Each row is a point on a landscape with many peaks, with its height.
A climber steps from a point to the highest of its 2 nearest points, and stops where none of them is higher. Distance is the straight distance between rows; heights are no part of it.
zipam: [177 154 139 131 133 134 122  87 119 116  86 101 153 135 103 108 139 126
 138 164 133 142 161 126 136]  h=44.4
dun: [132  89 149  93 123 139 113 118 150 115 154 175 120 160 107 154 130 140
 148 112 183 106  92  99 164]  h=48.2
puv: [ 72  84  77 119  96 122 161 184 172  94 157 154  89 144 176 156 134 100
 142  85 125 138 118 118 138]  h=25.7
Laf: [119 142 122  79 132  93 149 153 202  87 100 106 129 150 151  85  84 141
 149 149 166 162 164 138 115]  h=12.1
ziz: [106 136 129  88  92  97 156  98 201  89 127 150 156 162 146 119  84 127
 128  94 174 104 168 153 124]  h=20.5
Tud: [134 107 145 138 128 136 129 124 146 125 166 167 143 152 133 179 111 133
  98 115 112  96 106 154 148]  h=34.4
Zano: [165 131 142 133 121 149 128 192 120 133  90  78 149 115 154 118 146 117
 111 180  76 166 131 163 124]  h=44.5
safi: [ 82 136 155  69 172  60 136 140 187 139 154 140 105 123 123  94  57 179
 139 123 191 104 105 111  97]  h=81.8
bug: [117 150 108 102 128 141 126 170 140 105 110  96 101 129 153  87 152 120
 195 123 145 165 145 102 117]  h=49.4
Ler: [155 112 121 148 137 128 120 182  85 166  84  85 136  93 134 128 148 129
 101 191  77 158 111 160 123]  h=39.2
Vebup: [140 169 159 117 148 163 126 157 172 107 150 102 118 166 161  89 138 129
 181 104  83 154 166 118  91]  h=54.8
Fufat: [152 106 101 198 129 104 149 127 120 133 158 142 130 117 102 182 140 150
  55 140  35 140  91 164 130]  h=60.8
lekeg: [ 85 101 101 147 141 131 110 139  47 181 127 121  95  77 109 143 154 114
 116 126 144 125 102 106 145]  h=20.3
nug: [153 165 157 146 121 187 108 129 102 139 121 102 132 144 150 100 173  95
 174 108  89 143 157 115 118]  h=53.7
maza: [162 124 162 115 131 145 119  78 143 110 136 155 159 173  82 139 128 153
 132 124 164 109 123 118 161]  h=54.9
vig: [ 81 131 130 158 174 102 121 115 110 176 153 141 110  76 120 131  78 136
 101 126 140  91 128 126 108]  h=8.3
fov: [134  89 114 115 149  93 139 181 156 118 108 124 107 112 122 132 113 153
 118 181 139 158  90 140 138]  h=48.1
vep: [ 66 136 107 148 150 109 110 130  77 189 109 104 115  63 147 115  86  99
 108 132 158 109 148 129 109]  h=12.9
rom: [185 133 204  84 148 140 110 163 179  98 131 113 168 156 144 107  92 152
 113 174 132 145 124 170 110]  h=32.3
tam: [ 85 154  93 106 140 120 145 186 168 101 125  89  83 119 152  70 132 123
 189 121 123 169 149 108  93]  h=58.2
pulo: [ 83  75  74  92 132  90 154 179 175 104 135 159  59 116 126 137 109 150
 149 124 194 135  89  94 146]  h=37.9
von: [187 139 111 181 156 117 133  84 130 130 146 140 116 120  47 148 164 168
 121 157  96 132  96 117 139]  h=16.6
Lene: [111  88 138 135 150 155 112 165 103 147 166 156  86 121 130 154 155 118
 151 110 124 123  78  93 144]  h=59.6
bakud: [116 131 101 104 124 148 105 150  70 123  63  76 112  87 126  85 161 116
 169 170 171 163 127 101 138]  h=34.6
Pume: [140 142 119 188 153 103 135  65 126 143 158 153 131 111  86 152 104 155
  93 143 102  97 138 139 107]  h=23.9
Dekuv: [216 144 221 128 149 176  82 116 124 133 152 127 174 140 133 113 138 154
 111 155 110 123 120 143 120]  h=45.4
nup: [173 103 186  75 136 136 102 178 141 110 119 114 163 147 144 128  96 152
 108 180 163 122 103 158 139]  h=27.2
fipe: [ 92 146 126 127 106 145 126 116 112 134 122 127 129 129 151 134 116  96
 138  94 135 113 152 130 127]  h=27.1
Tulub: [ 84 136 143  77 165  70 135 173 191 136 131 116 105 112 150  80  72 162
 142 148 160 118 125 133  80]  h=67.2
fev: [123  93 117 127  92  93 134 113  91 143  86 129 171 117 141 177  76 113
  58 156 155 111 124 198 146]  h=22.4
Vakaz: [129 131 115 141 159 109 166 154 195  96 154 137 100 139 123 124 127 163
 140 124  87 158 124 131 126]  h=49.8
pir: [ 83  92  82 139  85 130 149 190 116 109 133 136 107 131 180 164 146  84
 118  96  99 145 121 137 138]  h=30.5
Pidu: [147 178 171  89 139 153 117 111 149 115 129 120 146 158 160  77 123 129
 177 109 119 128 162 117  99]  h=44.3
leb: [121 152 120 185 122 120 138  32  75 171 121 141 154 103 117 145  95 101
  78 115 111  86 178 143 122]  h=29.8
sipo: [116 161 136  88  80 147 126  58 125  95 104 145 160 155 136 119 116 104
 152  96 199 101 168 109 147]  h=28.3
Zar: [175 122 163 128  86 193 115 139 122 115 126 129 162 171 158 150 167  97
 123  99  92 138 137 138 146]  h=63.7
Sako: [ 98 147 141  73  81 129 131  76 154 102 123 142 168 159 169 122  83 104
 131  86 206  91 175 141 125]  h=24.5
rem: [159 107 139 136 168 120 109 159  98 166 118 107 123  91 101 113 149 144
 113 190 107 146  88 133 129]  h=32.8
zigof: [152  81 111 114  85 124 124  70  84 119 105 155 146 156  83 166 160 127
 127 129 184 111  99 110 186]  h=34.3
Tuko: [ 58 156 102 123 152  74 156  82 170 152 158 150 107 113 108 106  84 145
 144  89 152  87 150 108  97]  h=28.4
Miv: [120 117 138 144 122 147 125 115 115 134 136 148 144 137 136 149 119 114
 112 110 134 101 125 139 145]  h=31.1
Zonod: [172 148 167 121 154 169 127 178 179  95 166 119 117 163 145 109 150 142
 152 128  63 167 131 129 109]  h=66.1
Seru: [104 100 110 153 132 108 122 118  59 176 112 119 125  83 102 150 117 133
  84 158 145 117  99 137 139]  h=15.5
gige: [ 83 146  99  79  86 121 123  84 113 111 113 130 116 128 122 115 125 116
 171  90 225  97 157  79 135]  h=33.8
Suma: [138 194 159 151 138 167 114  91  94 150 115 108 138 130 162  83 130  86
 153 100  91 131 188 116  98]  h=44.7
getal: [205 148 228 108 171 156  96 132 161 104 161 131 174 154 131 119  98 184
 107 165 111 127 113 159 109]  h=38.6
dolal: [120 115  89 171 101 131 162 171 122 122 125 130 118 134 148 157 170  94
 116 111  44 167 130 145 136]  h=36.3
rit: [122 104 108 128 133 110 123  74 104 140 112 150 123 117  81 144 142 137
 133 133 181 112 114 101 171]  h=38.9
Rok: [131 119  98 113 137 114 123 158  88 130  64  90  98  94  98 106 165 136
 148 190 161 172 110 105 140]  h=36.2
Ruka: [151 136 127 202 136 128 128 104  82 166 136 113 158  83 120 149 111 118
  54 159  47 123 130 168 100]  h=72.6
ramit: [114  75 115 135  86 115 116 117  54 166  86 123 159 115 117 167 119 105
  77 148 147 117 115 166 151]  h=18.9
vit: [147  64  85 143 128  91 156 187 141 120 114 125 105 119 109 155 140 145
  85 167  90 179  78 155 151]  h=50.2
far: [145 182 197 112 154 167  90  83 105 156 126 120 155 137 148  87 111 117
 155 115 129  97 169 122  99]  h=35.0
kis: [155 174 185 141 157 141 121  85 165 117 162 149 157 154 128 123  98 154
 121 115  98 105 160 147  98]  h=4.6
Zukan: [146  79 115 107 145 108 129 201 130 117  85  92 103 104 115 109 137 147
 130 196 152 179  81 121 142]  h=43.2
pigi: [211 131 196 136 129 178  91 149 112 146 141 114 167 142 131 127 166 132
 110 149  78 123 106 140 129]  h=51.5
reris: [115 182 127  69 110 104 153 124 188  77 100  97 151 156 166  65 103 135
 165 115 145 151 192 135  98]  h=7.6
vod: [194 137  87 185 129 119 152 113 124 119  89 102 146 118  94 140 174 134
 105 166  43 175 147 152 135]  h=46.6
Gami: [ 97 164 139 106 164  81 140  70 178 138 174 157 113 140 108 102  86 170
 153  83 149  86 140 106 106]  h=22.0
Fop: [128 140 150  85 150 128  92  87 125 138 111 128 130 140  92 104 122 149
 171 132 206 104 121  86 128]  h=50.9
fek: [162 118 130 134 127 147 136 167 176  88 138 128 127 154 129 135 156 132
 140 136  82 172 129 141 139]  h=57.2
kepem: [193 126 142 191 125 170 121 100 115 141 181 145 143 136  99 161 182 129
 108 113  39 122 110 125 140]  h=55.3
Tolu: [122 178 114 162 121 134 135  41  92 153  89 127 148 106 123 113 112 103
 114 122 129 111 183 129 117]  h=33.7
mak: [ 98  71 137  85  76 149 117 199 117 106 133 141 122 144 187 150 125 100
 135 116 178 123  96 123 136]  h=38.8
Tad: [130 122 132 170 157 152 123 113 115 150 197 171  93 130  97 152 156 136
 133  98  94 111  87  94 148]  h=69.4
meb: [ 88  93 144 107 110 162 103 208  94 148 136 125 121 122 186 144 131  95
 134 112 148 115 106 133 128]  h=45.5
sok: [132 124 148 123 160 120 149 159 208  93 189 163 104 153 128 136 111 166
 137 117 106 138 109 126 120]  h=43.8
dov: [161 178 135 143 140 140 119  54  96 148  79 110 149 114 104  95 133 125
 132 150 126 122 169 120 119]  h=39.1
vugu: [134 102 112 194 124 112 142 126  74 169 126 122 148  94 119 175 118 132
  40 154  63 129 101 175 117]  h=67.1
Zorid: [ 54 134 100 123 114 117 124 157  82 158  94  91 112  74 172 109 102  85
 124 131 171 121 157 133 112]  h=17.2
pudip: [117 170 111 109 119 152 116 141 106 121  75  77 124 107 151  81 151 103
 169 131 144 157 173 119 123]  h=41.8
zoz: [180 130 142 124 130 147 119 147 137 113 102  96 148 137 126 115 156 129
 137 164 112 163 138 137 134]  h=50.5
Vima: [ 79 180  96 122 147  97 148 124 171 127 121 101  98 112 133  74 104 129
 166 107 119 142 178 123  91]  h=46.0
Vota: [150 146 115 186 172 117 136  84 123 145 143 131 114 103  69 138 135 152
 115 150  84 132 127 124 119]  h=20.4
ravuv: [ 65 186 114 123 157  87 156  94 166 153 147 116 108 107 137  73  84 128
 149  93 111 103 175 116  70]  h=37.2
peb: [ 93  77 110  85  55 136 123 164 117  85 111 139 137 153 174 159 123 100
 129 105 194 119 118 137 138]  h=34.1
zuva: [ 80 148  82  92 114 121 130 128 129  95 112 119 103 129 122  98 143 125
 183 110 190 138 149  84 123]  h=40.3
zili: [ 64  94  74 109 121 104 133 170 117 122 114 135  66  93 134 136 132 111
 140 125 178 129  92 102 140]  h=32.2
bov: [159 122 128 131  97 154 132  77 138  90 133 156 151 189  98 151 170 117
 155  92 142 126 135 105 167]  h=62.4
nuget: [125 119 147 129 157 119 122 134 172 121 191 171 108 141 114 154  99 156
 112 114 117 103  95 125 129]  h=38.5
Nabol: [ 98  85 115 119  96  88 149 136 136 119 111 142 152 126 144 171  77 123
  62 144 153 112 119 175 150]  h=25.3
bif: [195 125 155 168 150 131  95 128  90 166 136 108 154  92  89 128 148 155
  81 191  82 129 100 150 124]  h=27.3
lom: [192 145 176 150 115 185 110 147 109 139 128 113 171 146 163 140 147 103
  94 132  52 131 139 161 122]  h=57.6
gilem: [118 156 160  91 146 107 136  72 202 110 190 172 140 186 115 114  97 166
 159  73 152  93 134 105 108]  h=15.4
digor: [ 57 131 133 126 143 130 133 193 153 147 167 132  82 123 172 123 107 117
 142  95 113 114 127 123 105]  h=15.7
tuk: [193 129 105 186 114 145 142 106 125 128 131 126 151 140  90 152 196 133
 114 131  36 151 132 137 138]  h=50.6
Risob: [141 153  98 169 101 173 129 122  78 140 111 105 125 119 137 117 201  88
 159  99  76 158 147 100 138]  h=45.0
nozum: [119 129 130  93 124  87 155 121 200  89 130 141 136 150 123 128  78 146
 122 132 163 122 142 156 129]  h=17.1
tafez: [ 96 104 129  90 171  74 133 194 167 131 112 116  86  90 138 112  77 161
 112 171 168 137  97 140 122]  h=55.2
big: [157 143 146 178 150 148 125  92 133 141 205 162 116 141  97 154 156 148
 130  98  66 114 112 113 129]  h=61.9
Tapek: [142 141  73 189 114 115 165 138 111 127  85  94 130 109 125 130 177 106
 126 134  48 175 150 146 122]  h=41.9
Nebe: [ 98  99 137 128 128 174  98 191  77 164 156 134  92 115 163 138 144  93
 147 104 130 119  91 100 141]  h=52.6
kig: [ 56 138  89 105  91 106 133 134 120 132 107 117 122 101 165 112 100  96
 120 107 178 111 157 134 120]  h=21.8
fer: [177 118 133 145  83 175 134 101 129  95 131 152 165 179 134 163 195  96
 129  86  96 134 131 133 169]  h=68.8
Fofa: [ 84 129 115 128 129 143 144 186 170 116 175 143  89 140 174 126 133 104
 162  81  92 130 136 120 124]  h=20.8
kap: [198 136 150 174 126 150  98  99  66 172 103 105 167 113  96 122 166 126
  90 171  82 137 122 147 128]  h=23.5
Paz: [ 91  86 100  97  65 109 145 146 131  98 102 142 152 148 163 172 106  96
  98 115 168 115 136 174 151]  h=29.2
rubek: [134 129  85 145  75 151 124  99  54 131  84  98 139 113 114 130 195  93
 142 116 130 150 132 103 153]  h=38.0
nunub: [156 157 116 196 118 109 150  45 113 146 132 148 163 113  99 176  99 127
  64 137  98  90 162 165 118]  h=27.0
Nagu: [115 137 165  51 170 113 109 127 157 130 136 126 117 154 114  84 106 173
 186 125 206 117 109  78 119]  h=62.1
dat: [127 105  79 133  72 152 126  76  66 115 102 146 131 142  96 158 190 104
 144  94 163 125 115  93 174]  h=31.7
doked: [121 130 133 113 135 126 108  59 100 146 103 140 138 123  92 121 111 130
 139 134 212  93 130 100 142]  h=44.1
lupu: [101  86 124  74 133  98 128 151 163 106 155 170  86 131 120 131 110 145
 153 112 215  98  78  88 147]  h=42.7
kazo: [ 54  96  83 118 119 119 117 161  54 154 114 115  78  85 135 140 138 103
 135 113 186 114 102  92 141]  h=26.4
tata: [159 153 180 115 167 111 131  87 194  99 184 154 146 182 103 106 100 179
 153 109 119 117 136 110  98]  h=9.7
Gis: [142  78  97 170 137  99 160 170 138 119 145 152 101 119 113 181 144 157
  74 152  63 160  70 153 137]  h=55.1

For each start below, name the point where the climber stops.
Laf: tam
nuget: Zonod
kazo: fer
Vota: zoz
vit: Ruka
Fofa: Tad
getal: fer
peb: Tad
vep: Zonod
kap: fer
digor: Tad
zigof: safi
gilem: tam

For each start below, name every point that the climber comes to, in order.
Rok: Zukan, fov, tafez, Tulub, safi
rom: getal, Dekuv, pigi, lom, Zar, fer
von: Pume, nunub, leb, Tolu, dov, zipam, zoz
Tud: nuget, sok, Vakaz, fek, Zonod
ramit: fev, Nabol, Paz, peb, mak, meb, Nebe, Lene, Tad
bif: rem, Ler, Zano, zoz
vod: tuk, kepem, big, Tad
